Points, in no order, along strands that fork and pass close to each other.
Two points are linked if the straight distance between their rows is under 61.8. Some points are linked to none.
z152: [-26.8   1.0 -22.6  23.6 -11.9  21.4  26.2   6.0  10.7 -38.2 -18.0   1.4
  -9.2  19.0  -7.2  -1.6 -16.0  11.5 -26.3  27.1]
z65: [ 24.6  13.7  24.9 -25.9 -17.1   6.2  16.2 -15.4 -14.4  -2.6  21.0 -25.8
  -5.9   6.6 -14.3  12.7   6.2  16.9  19.6  53.3]
z574: [ 11.7 -29.1  -0.7  -8.0  17.2  31.5 -24.6 -14.1 -26.2   0.1 -16.6   0.4
   4.7  19.3 -25.6  21.8 -10.2  23.2  24.0  11.4]
z797: [ 27.1 -16.6  20.6  14.0  39.8   9.8 -35.5 -23.7  -2.9 -10.5  16.5 -22.7
  25.4   0.1 -19.2  14.9  -2.1  -8.8   9.7   4.1]
z869: [-21.3  28.4   2.8   9.5  -5.1 -16.2  23.5  16.9  -7.0 -30.1   7.8   4.1
  -1.6  10.1 -44.6  18.9 -41.7  -5.9  23.3 -10.2]
z900: [-12.7 -21.1   6.4  12.6  12.9 -13.7 -29.9 -11.6   1.3  14.0  -9.6 -33.0
  -0.8   9.6 -39.0  -6.3 -20.2  18.0  14.5  -1.4]
z210: [  6.3  47.7  25.5  -9.7 -20.8 -13.1  -7.5  17.5  28.3   0.0 -36.1 -10.2
 -16.2  -4.9 -11.0  -0.9  17.6 -33.1  40.3  32.2]
z314: [-15.8   3.5 -32.3   4.7 -27.8  32.1  22.8  -3.4  14.3 -15.4 -47.5  12.3
 -13.1  16.2  -0.6  27.4   9.3  -4.0  15.2  -0.5]
z707: [ -2.1  12.8  -5.8  22.9  12.9  -4.4  21.0   8.2 -14.6 -44.9  15.6   1.2
  11.0 -15.8  14.7   4.9  11.3  -1.8 -36.9  32.7]
z666: [ 18.6 -17.8  -5.8   8.2  16.7  12.5 -20.5 -15.5 -24.1  -0.5   9.8 -15.0
  23.4 -15.4  12.6  11.1   9.9 -10.3 -27.1 -31.3]
z167: [ -1.6  23.7 -18.0 -16.1  -2.0 -40.4  24.4  16.7  29.3   8.0  38.9   5.9
   3.4 -13.5  -8.7 -34.1 -17.2  11.0  -2.1 -10.0]
z25: [ 14.2 -37.1  -9.8  -4.7  12.8  38.1 -22.2  -8.5   0.5  14.2 -21.0   0.2
   6.0  16.8 -18.5   5.4   4.6  19.5  11.8  16.8]
z849: [-29.5  -9.8  -2.1 -29.1 -16.6 -29.8  -5.0 -12.1  -0.9  31.5  25.9  28.6
 -31.9  24.6  -2.9 -24.1 -22.4  10.7  33.1 -28.7]
z195: [ -5.0 -38.2  -9.0  15.6  26.1  16.2 -25.1   6.6  13.5   3.5 -15.2  11.8
   3.4  12.8 -18.7 -13.9   9.1  11.6 -10.3  10.3]
z766: [  3.8  16.2   4.0 -27.8 -10.3 -45.0  26.7  11.4   6.9  25.5  54.5   2.6
  -3.6  -8.6  -3.4 -35.5 -12.4  11.8   4.2   2.2]
z377: [-12.2  -4.6 -17.1  40.9   9.9   3.4  -4.6  -6.1 -12.6 -51.3  -5.1  -0.6
  14.5   4.8 -16.2  15.5  -4.8 -16.7 -32.6  -5.1]
z957: [ 11.4  11.9  -9.8  20.3  14.2  -7.1   6.7   2.8   3.7 -35.6  17.8  -1.0
  15.3 -17.3  -3.5  -7.4  18.6 -23.5 -34.4  12.3]
z130: [ 12.0  16.1   8.2  -5.3   3.7   3.5  21.6  -1.3 -17.0 -38.3  22.1  -3.6
  10.6   4.5 -35.8  25.0  -6.5   4.8  24.2  30.8]
z321: [ 19.1  -6.2   1.0  -0.7  27.5   6.3   4.2  16.7 -12.9   0.0   4.5  29.3
   3.4 -13.7  -5.2  -4.9  10.0   5.0  -3.3  14.6]
z28: [ 23.2  25.6  12.9 -12.4 -11.9  -4.4  -3.7  10.6   0.4  36.2 -11.8 -19.6
  -5.7 -32.9  29.9 -16.3  11.7 -11.2   3.9  11.6]
z890: [ -8.9 -19.9 -29.1  19.8 -11.3   3.9   6.5  -3.0   7.2 -18.7  17.9  -6.4
  17.0   2.6   3.2 -12.8   6.5   5.8 -55.7 -20.5]
z470: [ 33.0 -15.0  20.1 -12.5  29.3  12.6 -23.9 -24.3 -16.6  -9.0  32.6 -24.9
  29.7   0.1 -13.5  14.6   5.8   8.3   0.5   9.7]
z589: [  3.5  10.1 -25.5  -8.1 -22.6  17.4  38.5   4.9  21.5  -4.4  -2.3   2.9
  -2.1  -2.6   3.7   9.2   5.6   8.6   4.3   6.4]
z888: [ -1.7  15.2   3.1   7.2   2.2  16.8  19.1  -5.0 -36.7  -9.2  -7.2 -19.5
 -13.3 -17.0  16.2  33.2 -14.6  20.4   5.6  15.9]
z97: [  9.4 -30.4   0.8  21.1  34.6  12.5 -26.8 -11.7 -21.8 -10.2   8.2   8.7
  18.5  -5.5   4.7   7.1   5.7  -4.2 -25.5 -21.9]
z277: [  1.9  19.9  11.1 -29.0 -18.1 -25.9  35.8  10.8 -16.3  21.1  39.3 -13.7
 -11.3 -12.4  -2.9 -16.2 -20.3  29.9   4.4  20.5]
z657: [ 15.0 -36.8   5.3 -11.2  -2.6  16.9 -12.3  -6.3  26.0  38.2   5.5   5.3
   6.3   9.6 -14.5   3.1   4.4  20.0  23.9 -27.0]
z465: [-10.1  18.9  29.9 -11.4  -7.9 -37.8 -20.0   1.3  56.6  28.4  12.4 -22.2
  -6.5  11.9 -23.4 -40.5   7.6 -13.5  23.4  27.4]
z169: [ 24.1 -16.0   0.4  -2.0  13.7  29.0   8.9   2.7  -3.1 -21.5  11.0  27.5
  18.5   1.4 -16.2  27.9  22.2  -1.9  11.7 -22.1]
z563: [ 16.2  -8.4  -4.5   9.7  -6.1  35.3 -27.7 -13.8  12.1  -5.9 -49.6  -3.4
   0.6  15.1  -3.0  12.8  29.6 -26.9   2.5   1.5]
z346: [-14.5 -27.5 -22.9  14.0  -2.3  22.4   7.2   1.0   0.5  -6.0  12.1   3.5
  15.3   7.6  -2.6 -14.4 -11.7  23.0 -45.4 -33.7]
z822: [ -1.0 -24.7  22.5 -16.1 -15.2 -12.7   4.2 -25.8  -6.1  34.9  37.2   2.5
   0.1  20.6 -19.1   6.7 -11.3  11.1  21.0 -37.0]
z441: [  9.7 -31.7   5.2  -4.8  20.1   1.3  -1.5   6.8 -21.6 -18.4  22.4  22.1
  21.0   2.1  29.3 -18.3  17.0  16.8 -49.5  22.5]
z238: [ -3.4  -1.0  29.0 -20.1 -22.8 -10.5   7.0 -26.5 -19.0  27.4  19.2  -1.5
 -14.9  19.6 -26.5   9.3  -5.4  -7.2  30.3  -9.7]
z411: [-25.6  11.7 -32.9   2.5  -7.3  -4.3  23.8  21.1   6.8  10.6  -6.9  16.8
  -9.2  -7.9  19.0 -19.4 -21.7   8.5 -10.6 -20.9]
z941: [-15.0  24.1   7.6   5.2 -15.6 -41.0  15.1 -11.7  -4.6 -19.0  18.2  -8.5
  -3.7  10.3 -36.6  10.9 -21.6 -22.8  27.0 -12.5]
z263: [  9.3 -20.8 -14.1  -9.4  -1.3  14.8  -1.3   8.2 -11.2  43.3 -28.6  11.3
  -1.7 -22.9  36.0 -11.2  14.7   3.2 -10.5 -19.3]
z968: [  1.0  39.7   7.8  -0.9   8.8 -39.4   3.5  36.8  21.7  -2.6 -10.6  13.3
  -9.3 -28.1 -15.2 -18.8   6.7 -25.3  27.0  15.9]
z813: [-20.8   1.9 -21.9  37.5  11.1  10.3   9.9   8.6  -3.4 -45.6   4.2   4.5
  12.3   8.1 -24.2   8.1 -24.2  -6.6 -31.1 -23.6]
z603: [-10.0 -21.0 -13.9  13.9  21.8  11.6  13.0  13.7   7.0  -8.5  30.1  18.8
  16.7   2.6 -16.6 -16.0 -16.4  21.9 -34.7 -38.9]
z709: [ 31.2  14.5  11.6 -10.4   8.9   9.8  -2.1   6.2 -14.8  27.8 -13.8 -12.5
  -9.6 -34.0  31.8 -20.6  19.5   1.5  -8.8  50.3]
z705: [  7.3  13.4  40.1 -17.8  -6.9 -24.5  -6.2  10.4  13.7  33.7   7.8  24.1
 -17.7  -0.3 -21.0  -4.1   7.1 -21.4  49.1  -5.1]
z150: [-21.1  -0.1  -4.3  23.0  -7.1  25.8  29.2 -16.7 -13.7 -29.7 -14.1   0.7
 -21.1   4.1  42.2  33.9  -4.9  28.8 -37.0  21.7]
z354: [ 15.2  -4.6  35.5 -13.8 -16.3  -7.8 -34.3 -21.8 -22.7  45.9  -6.3 -37.7
  -3.1   3.1  -1.7  -1.1  -4.1  -2.8  12.0   1.2]
z580: [-21.9  16.4 -13.3  27.8  10.0   4.1  16.8  13.8  -3.7 -36.7   3.0   1.4
   8.7   7.5 -37.6   4.9 -39.9  -3.2  -2.4 -21.9]
z186: [-40.6  16.4   2.8  -9.7   0.8 -57.0 -19.6   1.8  -8.2   4.9   0.4   2.0
 -14.5   0.2  -9.4 -11.1 -34.6 -15.8  27.8 -34.3]
z867: [ -6.7  -2.6  -5.0  33.2  36.9 -15.5 -14.4  12.2   5.0 -15.3   7.6   5.1
  15.5 -12.5 -26.0  -1.3 -10.8 -13.8 -14.5 -21.1]
z776: [ 10.8 -17.1 -11.0   4.0 -16.9   5.0   8.9   9.1   2.9  -7.7  -0.7  11.0
   0.9 -10.2  38.0  -7.9  30.6   4.3 -44.5  12.5]
z260: [ 27.6 -18.9   5.3  -6.2  25.1  15.3 -19.0 -21.0 -17.4 -19.1  28.9 -15.0
  33.0  -5.7  31.2   7.1  37.8  -4.3 -41.1 -14.1]
z39: [ -7.9  33.2  18.8 -11.0 -26.5 -40.4   9.4  -8.9   5.8  -6.7  15.6   2.8
  -9.5  10.7 -10.9  13.3  -7.5 -32.8  34.6 -11.9]
z178: [ -9.1 -15.3  -7.2   6.9  13.6  -1.9  -4.0  32.4  -3.2   2.4 -27.4  27.9
 -14.2  -3.5   9.3 -32.9   9.0  10.5 -25.2  47.9]
z679: [-23.3  43.7  11.9   9.1   1.0  -9.4  47.3  13.3 -22.1 -13.0   9.6   3.1
 -26.0 -22.5   4.3  23.9 -47.1  23.7  18.1  -0.3]
z579: [  1.2 -44.4  -8.9  23.9  25.4   8.0 -25.3  -1.4  11.3   5.1   4.8   7.3
  11.4   6.2  -0.8 -11.6   7.5   3.1 -31.1 -12.5]
z857: [ -8.2  -4.2 -10.9   0.4  10.4  -1.3   3.3  33.1   7.8  18.0 -37.8  25.0
 -13.6 -12.0  -1.1 -35.7  14.8  -0.3  -3.7  27.4]
z862: [ -3.9   5.6 -16.8 -24.7 -35.9 -10.8  11.8 -13.5  -6.2  15.0   7.8   4.8
  -4.4   7.2  13.7  15.0 -25.7   3.3  26.5 -40.4]
z701: [ -4.1 -35.9  14.3  -8.5  -5.5  -1.5 -12.5 -13.8  20.7  39.4  30.1   2.6
   7.3  13.0 -14.1   3.1  -8.7  12.7  31.8 -41.4]
z62: [ 19.5   0.6   3.7  -4.2  -0.2  17.5   5.6  -4.8 -17.6  13.4 -12.8  -5.5
 -11.2 -21.1  53.1  -4.4  29.0   2.7 -23.3  43.2]
z137: [ 37.9   7.2  16.6 -26.6   7.2  38.3  10.0 -11.2 -32.3 -19.7  11.3  -3.1
  15.7  -5.0  33.9  42.6  36.7  -0.3  12.8  -7.0]
z640: [-10.5 -13.9  14.1 -12.8 -13.1  -0.7 -19.4  -6.4  16.2  23.3 -30.5  -3.7
  -9.7  24.2 -35.0  10.5   0.4  -2.0  46.7  -4.3]
z524: [-17.0  23.5   1.1  27.0   6.8   5.3  39.9  -5.8 -11.7 -31.2  -3.7   2.1
 -31.8 -14.5  37.1  23.4   0.2  34.1 -37.0  39.1]
z425: [ -2.6 -18.8  -1.2  15.0  36.0  15.2   6.9  21.4   8.8  -8.0  22.3  34.4
  17.6   4.2 -35.0   0.0 -17.9  13.9   5.8 -36.2]
z77: [  4.0  32.5  -7.3   6.8  12.8 -18.1  35.0  29.2   0.4 -13.6  11.3   4.9
  -5.5 -32.1  -1.9  -8.3   2.9   1.4  -3.5  33.0]
z102: [-46.6   7.2   3.2  -9.1 -18.3 -33.3  -5.9  -9.5 -13.5   2.8  -5.4   3.7
 -18.3  29.2 -26.7   0.5 -34.8  -3.7  35.0 -24.9]
z783: [ -3.0  -2.5 -31.0 -32.7 -27.4 -14.4 -12.9 -18.7  23.8  32.8  -0.7 -14.3
 -11.2   7.9  27.1 -19.1 -11.8   9.1  16.8 -23.5]
z68: [ 30.3  27.4   6.3   0.1 -22.7  20.2 -22.7 -28.5  12.0  -9.2  -0.1 -52.0
  23.3   0.6   6.3  20.7  15.3 -21.8  -6.8   8.0]
z268: [  9.6  43.0  17.6 -14.2  -7.2 -22.4  -2.9  26.8  29.2  20.4 -23.0  -5.1
 -14.6 -16.4   0.3 -20.5  19.5 -24.4  26.5  34.7]
z502: [ 12.2 -11.4  12.4  29.3  33.0 -10.1 -31.6  -4.4  14.2  -7.1  13.8 -15.3
  16.1  -5.0 -25.9   3.2   1.1 -19.4   7.9 -14.6]
z585: [-13.7  26.0 -13.5   9.8   4.5 -29.6   6.1  15.0 -18.3   2.7  -6.3 -20.1
  -6.2 -31.5  -1.7  -5.9 -24.3  -4.5   0.9  -6.5]
z192: [ 20.9   5.1  15.0 -33.5 -21.1   2.2  -4.7   6.5  47.9  44.5  -4.1   3.4
  -7.4  13.5  -5.8 -21.4  17.6  -3.2  30.6   6.1]
z947: [ 39.5   3.5  11.9  -9.0  15.4  23.6 -18.1 -22.1 -11.7   3.1  19.5 -34.7
  26.5 -12.6  33.4  -3.7  30.4  -2.1 -29.0   3.5]
z493: [ 23.8   9.2  -4.0  -3.9 -23.2  18.0 -13.5 -26.2  19.0  -5.9 -12.5 -38.5
  11.1  12.6 -12.2  16.2  11.6 -21.4   9.1   2.6]
z784: [-13.7 -23.4  20.8  10.9  36.4 -18.7 -38.8  15.7  30.5  25.9  -0.6 -19.7
   0.2 -15.1 -16.2 -31.2   4.7  -5.0  14.8   8.5]
z245: [ -8.8 -24.0 -14.5 -22.4  -6.1  18.7  13.4   5.3  18.4  22.9   1.2  29.0
  -2.9  27.0 -27.7  -2.4 -22.0  33.2  34.0 -29.1]
z123: [  8.8   6.7 -17.5  -6.7 -26.9  14.7  -2.3 -13.6  39.7  -4.0 -23.3 -16.1
   2.9  20.4 -17.9  12.8  10.8 -15.5  24.6  -0.4]
z761: [-15.2   6.6   6.2  10.6  10.9  36.1  31.1   0.2 -55.2 -10.5  -2.1  -9.6
 -11.0 -16.6  34.3  34.2 -23.4  37.8 -14.9 -11.2]
z257: [ 26.3   1.8  32.5 -22.7 -12.3  13.9   9.8 -21.0 -18.1 -20.7  30.0 -15.6
   3.5  15.7 -37.3  28.7   3.1   4.8  28.6  34.0]
z661: [ -5.8 -23.9  -6.4  12.6 -11.0  -3.7  -3.6  19.9  -9.5 -12.5 -15.9  22.7
  -8.3  -1.1  30.9 -13.2   2.2  10.3 -46.7  30.4]
z487: [-16.5 -17.2   9.1 -20.1 -13.5  14.8   3.6   5.6   3.2  17.5 -22.7  13.8
 -11.9  34.5 -44.3  13.1 -24.5  24.6  41.1  -7.5]
z212: [ 11.2  14.8  17.2 -30.7 -24.2 -13.4  32.2  -3.0 -13.8  16.2  26.9 -24.9
 -10.5  -6.7  -8.4  -5.8   0.0  22.5  12.7  40.9]
z146: [-19.0  28.7 -27.5 -11.1 -13.4 -29.1  27.1  16.3  29.7  -5.8  27.3   8.4
  -8.7   3.4  -9.7 -27.4 -28.8  11.3  12.4  -3.5]
z647: [-12.0   1.0  -2.0   4.2  29.4 -13.5  -1.1  47.1  16.2  18.7 -27.4  35.6
 -16.0 -12.9 -17.7 -33.9   5.8   4.2  12.6   6.4]
z399: [ 12.2  -6.5  -0.8  16.3   1.7  17.5 -40.1  -9.1   6.2  11.7 -48.8  -6.3
  -0.9  -0.6  20.1  -2.5  29.9 -35.0 -16.7   5.7]
z96: [-14.3  -3.6  21.6  19.9  41.6 -34.3 -42.3  19.6   2.9  15.1 -12.4 -19.2
  -1.9 -29.1 -18.9 -20.7  -3.0 -12.5  11.5  -8.3]
z19: [ 31.5  13.6   6.6  -8.0  -2.1  39.4  12.2 -14.5 -14.0 -33.7  10.9  -2.6
  19.3  -5.4  30.4  40.2  42.4 -20.6  -2.8 -16.3]
z820: [-17.2 -11.6  -5.6  20.1 -26.0  25.8  27.5  15.3   2.5 -39.4  -9.5  27.3
 -13.9   8.3  35.9  19.2   1.9  17.4 -36.0  14.5]
z692: [-34.0   8.1 -37.2  15.7 -19.2  14.7  27.3   5.0   9.6 -14.5 -24.4 -11.6
 -13.6  13.1   5.2 -14.8 -25.8  18.4 -24.1  12.0]
z458: [-19.9  -2.9  -1.1  35.6  43.4 -29.8 -23.0  25.3   4.5  -3.4 -12.7   6.9
   3.2 -17.5 -20.2 -29.1   2.3 -14.6 -15.6  -5.6]
z145: [  9.2 -13.1 -12.9  15.3  -2.3  27.7 -15.2 -12.3  16.2 -27.8 -36.3  12.7
   5.0  19.7 -12.9  13.9  26.5 -30.9   5.5  20.2]
z891: [-10.1 -16.5   0.1   5.0  15.0 -23.6 -18.3   3.2  33.2  16.6   8.0 -25.5
   4.7   4.8 -31.8 -20.9  -5.6  10.4  14.1  -0.7]
z472: [ 17.1 -33.3   6.9  -0.6  26.5  -3.1 -17.3  10.5 -10.5  10.7   7.6  24.0
   5.6 -10.1  24.8 -33.0  18.1   8.2 -45.7  26.7]
z575: [ 17.4 -29.2  -4.8  -0.5  10.9  14.4 -11.9  11.5  -9.7  29.9 -20.8  24.7
  -7.2  -9.9  22.3 -20.4  19.1   4.7 -25.3   7.9]
z710: [  8.7  25.3   5.8 -13.9  -8.4 -13.1 -15.2  10.1   1.9  45.7 -23.1 -14.1
  -8.7 -29.1  35.9 -10.7   3.4 -24.1  12.5 -19.1]
z547: [  6.5  15.0  11.1 -21.6 -23.7 -21.0 -21.9 -15.6 -13.9  47.5 -11.4 -20.5
  -4.0 -16.9  38.9   2.7 -10.7 -15.4  18.6 -43.5]
z417: [-14.2   5.6 -13.6 -23.3 -13.9 -36.4 -32.3  -8.7  40.7  33.2  -3.5 -18.5
  -9.3   1.0  19.4 -37.4  -7.4  -5.3  12.1 -24.1]
z95: [ 19.7 -17.7  19.9 -15.9  17.3  19.3 -18.3  -8.4 -48.2  14.5 -18.3  -4.2
   0.1  -4.8 -10.2  22.4  -9.3  13.1  25.5  26.8]
z823: [  1.8   7.0 -22.9   0.6 -26.1  28.8  44.4   8.8  21.3  -7.5 -18.5  29.8
  -7.2   1.2  16.6  27.9  19.6  -1.8  10.5  -1.9]
z826: [ 10.8   5.1 -11.3 -12.4   0.6 -20.8  -9.6   1.1  39.2  25.0   3.2  -2.7
   4.7  -5.7   2.3 -24.0   3.8 -11.6  14.2 -24.5]
z664: [-11.2  34.9  -1.4  19.0  10.1 -21.1  22.7  22.3 -16.4  -7.5 -11.6  -6.4
 -12.1 -36.2   7.3  -0.2  -8.1  -8.6   0.9  10.5]
z347: [ 34.0  12.3   3.8   2.1  -3.2  16.8 -23.5 -31.8   2.5  -6.4  13.7 -51.5
  25.9  -9.2  12.3   2.7  14.2 -16.8 -28.7   3.4]
z870: [-30.8  -3.0  18.5 -21.8  -9.1 -18.1   0.9 -36.7 -23.0  39.0  14.0  14.3
 -31.1  28.5 -13.7 -16.1 -10.5  -8.7  37.1 -20.3]
z408: [ -4.0   9.0 -13.2 -14.2 -17.0  17.2  27.4  -4.0 -12.4   0.4  -0.5 -16.9
  -6.8   0.3  -6.4  13.2 -13.4  23.4  10.1  20.7]
z498: [-17.2  20.9   8.6   7.4  14.5 -47.3 -11.5  13.3  -8.1   7.3   2.8 -14.7
  -0.9 -18.7 -17.4  -4.8 -30.8  -8.3  11.2 -27.5]
z101: [ -1.3  40.4  26.9 -16.5 -34.2 -26.1 -18.4 -20.5  24.0  13.9   6.1  -0.8
  -4.8  22.0   1.6  -2.3   6.1 -46.4  32.9 -21.0]
z112: [-12.9  -5.8   4.0  12.7  11.2  29.5  19.9   6.4 -54.1 -11.2   8.6   9.8
  -0.1 -15.0  37.9  20.9 -10.1  26.9 -38.2 -19.8]
z794: [  9.6  -6.1 -11.0  20.9   5.9  -8.9  -9.1  12.0  -6.8  -8.4  -4.0   4.0
  11.3 -21.0  14.7 -18.7  20.4 -15.5 -43.9   1.5]
z57: [-21.5 -16.2  -3.1 -24.2  -8.5 -12.6  -0.3  10.6  19.9  27.0  12.5  29.7
 -10.8  24.9 -20.1 -16.5 -27.5  23.0  33.8 -33.9]
z216: [ -9.7  20.5   0.6  -1.1  23.8 -22.0   7.5  44.5  11.4   7.8 -15.6  34.4
 -10.7 -19.1 -21.9  -8.7  -0.2 -11.9  29.5  -5.8]
z307: [  6.2  -5.2  25.3 -17.1 -28.0   4.1   9.0 -24.4 -23.0   4.0  18.5 -14.5
  -1.7  21.4 -35.0  23.5  -0.9   4.6  24.3   4.6]
z918: [  5.0   6.6   0.6  -4.2  -4.9 -27.2 -24.3  -5.9  60.7  16.3  21.1   0.7
   9.7  -0.9   7.0 -18.7   1.7 -28.6  23.4 -39.4]
z204: [-13.1  -4.0 -34.5  -0.1 -27.9  24.9   3.8  -9.8  26.8  -9.8 -46.5 -14.8
  -7.1  25.3 -11.2  11.5  10.5  -7.6  15.2   0.4]
z738: [-34.2   9.6 -33.9  12.8 -23.7  11.3  36.8   9.6  10.1   0.9 -21.4   6.5
 -17.2   2.3  33.1  -5.9 -17.4  16.7 -22.4   0.7]
z450: [ 36.8   1.1   2.3  -8.6   4.6  33.1   3.6  -6.7  14.4 -30.0  16.2  10.4
  24.4   2.9  -3.5  32.3  34.6 -17.7   5.7 -19.3]
z41: [ -1.2  -9.2  -8.4  12.6 -10.4  33.0   6.9 -20.7 -26.7 -21.5 -13.6  -1.4
  -0.1  -4.9  40.5  48.3  17.2  -1.4 -19.3  -4.8]
z197: [  7.0 -12.0   6.6  16.9   7.5   1.0 -34.1  -1.7 -20.2  -3.6 -41.9   7.2
   2.9  -8.2  30.9   7.4  24.0 -30.9 -24.1  22.5]
z94: [ -3.4 -11.5  -7.0  22.5  24.6   8.5  -1.5  -8.9 -26.8 -56.5   5.8  14.9
  25.3  14.8  -5.9  25.0   1.1 -13.2 -26.6   1.5]
z131: [  6.3 -28.3 -10.2  15.2  15.1  19.2 -18.3 -16.9  16.6 -31.4 -11.0  18.9
  16.4  33.4 -18.0   7.6  25.9 -14.9 -11.0  26.9]
z239: [-31.9  19.0 -39.0 -13.3 -11.8 -10.4  15.9  14.0  17.9   1.9  -0.7  10.3
 -13.3   7.4   5.5 -30.1 -38.8  16.8   3.0 -21.8]
z964: [ 10.1  30.9  24.6  -5.6 -20.8 -19.9 -27.0 -10.4  42.6  24.6  10.4   0.9
   8.5  10.4   7.1  -4.9   8.0 -34.1  29.3 -33.7]
z602: [ -2.2  13.8  10.6   0.0   6.6   1.8  18.1  13.2 -15.8 -19.9   3.2  12.1
  -7.7   7.3 -45.0  20.7 -24.6   7.5  28.5   8.8]
z12: [ -9.9 -14.1  12.8   3.7   7.4  16.3  21.4  11.8 -43.8 -37.9  19.6  18.6
   6.8   1.4  45.8  14.3  -2.2  25.5 -45.5 -12.3]
z295: [  5.9 -22.5  -6.8  11.9  24.5  15.1  -6.1 -10.2  -3.7 -42.4   6.7  23.2
  23.2  21.6 -10.7  10.6  15.0  -4.7 -19.0  17.6]
z690: [-10.0   0.5  -0.8  16.0   2.3 -24.0 -27.5 -20.4  -1.2 -10.0  -9.7 -50.8
   0.8  11.8 -41.6   1.6 -20.4  -4.1   3.3  16.7]
z283: [  7.0  -7.7 -27.0 -23.1 -19.2  13.3  -8.3  -4.3  19.4  48.4 -25.8  -2.0
  -4.3  -3.2  30.3 -10.6   5.9   0.0   9.6 -27.0]
z677: [ 21.4  -4.3  17.2   1.4   3.7   3.7  -7.7  -9.4 -25.2  -5.3  -6.3  -0.7
   3.0 -20.5  67.3   7.1  28.5  -9.6 -40.2  40.6]
z605: [  7.0  25.2 -20.4  11.5 -12.0 -14.5  14.3   3.0   8.3  10.8   2.3 -18.8
   3.9 -37.0  44.6 -12.5  12.8 -19.5 -28.7  -5.0]
z237: [  8.4  -8.1  12.4  15.5   8.6 -12.5 -20.2  -1.1 -30.3  -9.7 -25.0   5.5
  -0.6 -16.7  53.2   3.9  10.2 -19.2 -40.7  45.9]
z461: [  4.6 -16.2  -0.8   1.3  14.5   8.9  16.3  13.4 -30.4 -20.4  33.6   9.6
  14.9 -11.0  35.0 -10.8  16.6  28.3 -51.8 -13.1]
z344: [ 35.6  -8.0  16.1 -21.1  17.3  27.3  -7.8 -17.2 -29.8 -11.1  23.8 -14.2
  23.7  -1.5   4.3  25.4  16.8   8.5   8.0   4.1]
z158: [-16.7  -3.1   5.6 -16.0 -23.5 -32.0 -17.6 -35.3  21.8  21.6  19.5  -8.9
 -11.7  32.5 -13.3 -15.4  -8.6 -12.2  24.7 -18.8]
z821: [-33.5 -12.8   7.1 -13.4 -19.6  -2.9  -2.4 -14.2 -15.5  19.7 -12.2  -2.3
 -18.4  37.1 -35.9   4.3 -38.3  22.8  36.5 -18.3]
z681: [ 13.0 -15.1   1.2  -9.2   9.0  22.9  13.0  12.8  -0.4  -0.2  12.9  26.9
  10.4   1.7 -28.0  16.8  -2.5  11.0  21.2 -27.5]
z786: [-22.3  15.2  -9.8  28.9  -0.6  -6.7  30.3  14.8 -10.8 -30.6   6.7  -1.4
  -9.8 -15.3  22.1  -9.4  -5.7  20.7 -47.7  42.6]
z292: [-19.0 -10.9 -15.9  13.9 -19.7  23.6  25.5   9.0   8.5 -44.0  -8.9  26.7
  -9.5  21.1   7.1   3.6   4.7  20.3 -31.0  45.3]

A fork is a point with three links. Follow the links from the first point to the second and name the forks in between, in order.
z813; z152 -> z869 > z257
z964; z487 -> z869 > z257 > z238
z377; z263 -> z869
z167; z417 -> z257 > z869
z186; z239 -> z487 > z238 > z257
z145; z821 -> z869 > z257 > z238 > z487
z664; z941 -> z487 > z238 > z257 > z869

A fork is a point with three links, a tip a point with one. Leave the first point through the second and follow the links. Name the first fork or tip that comes.
z707; z786 -> z257
z563; z145 -> z869
z661; z178 -> z210
z580; z813 -> z547

Follow the links from the first point to the second, and from the first to the third. Name the last point that the two ways share.
z664; z212; z602 -> z257
z39; z664; z709 -> z869
z813; z292; z283 -> z869
z57; z239; z964 -> z257
z657; z411; z821 -> z238
z146; z701; z245 -> z238

Name the points in between on the shortest way along the links from the first point to the second, in order.
z292; z941 -> z152 > z692 > z738 > z411 > z239 > z146 > z167 > z766 > z277 > z212 > z65 > z257 > z130 > z602 > z869
z498; z870 -> z186 > z102 > z821 > z487 > z245 > z57 > z849
z25; z947 -> z195 > z579 > z97 > z666 > z260
z238; z263 -> z307 > z257 > z130 > z602 > z869 > z941 > z39 > z101 > z964 > z918 > z826 > z417 > z783 > z283
z941; z295 -> z869 > z580 > z813 > z377 > z94
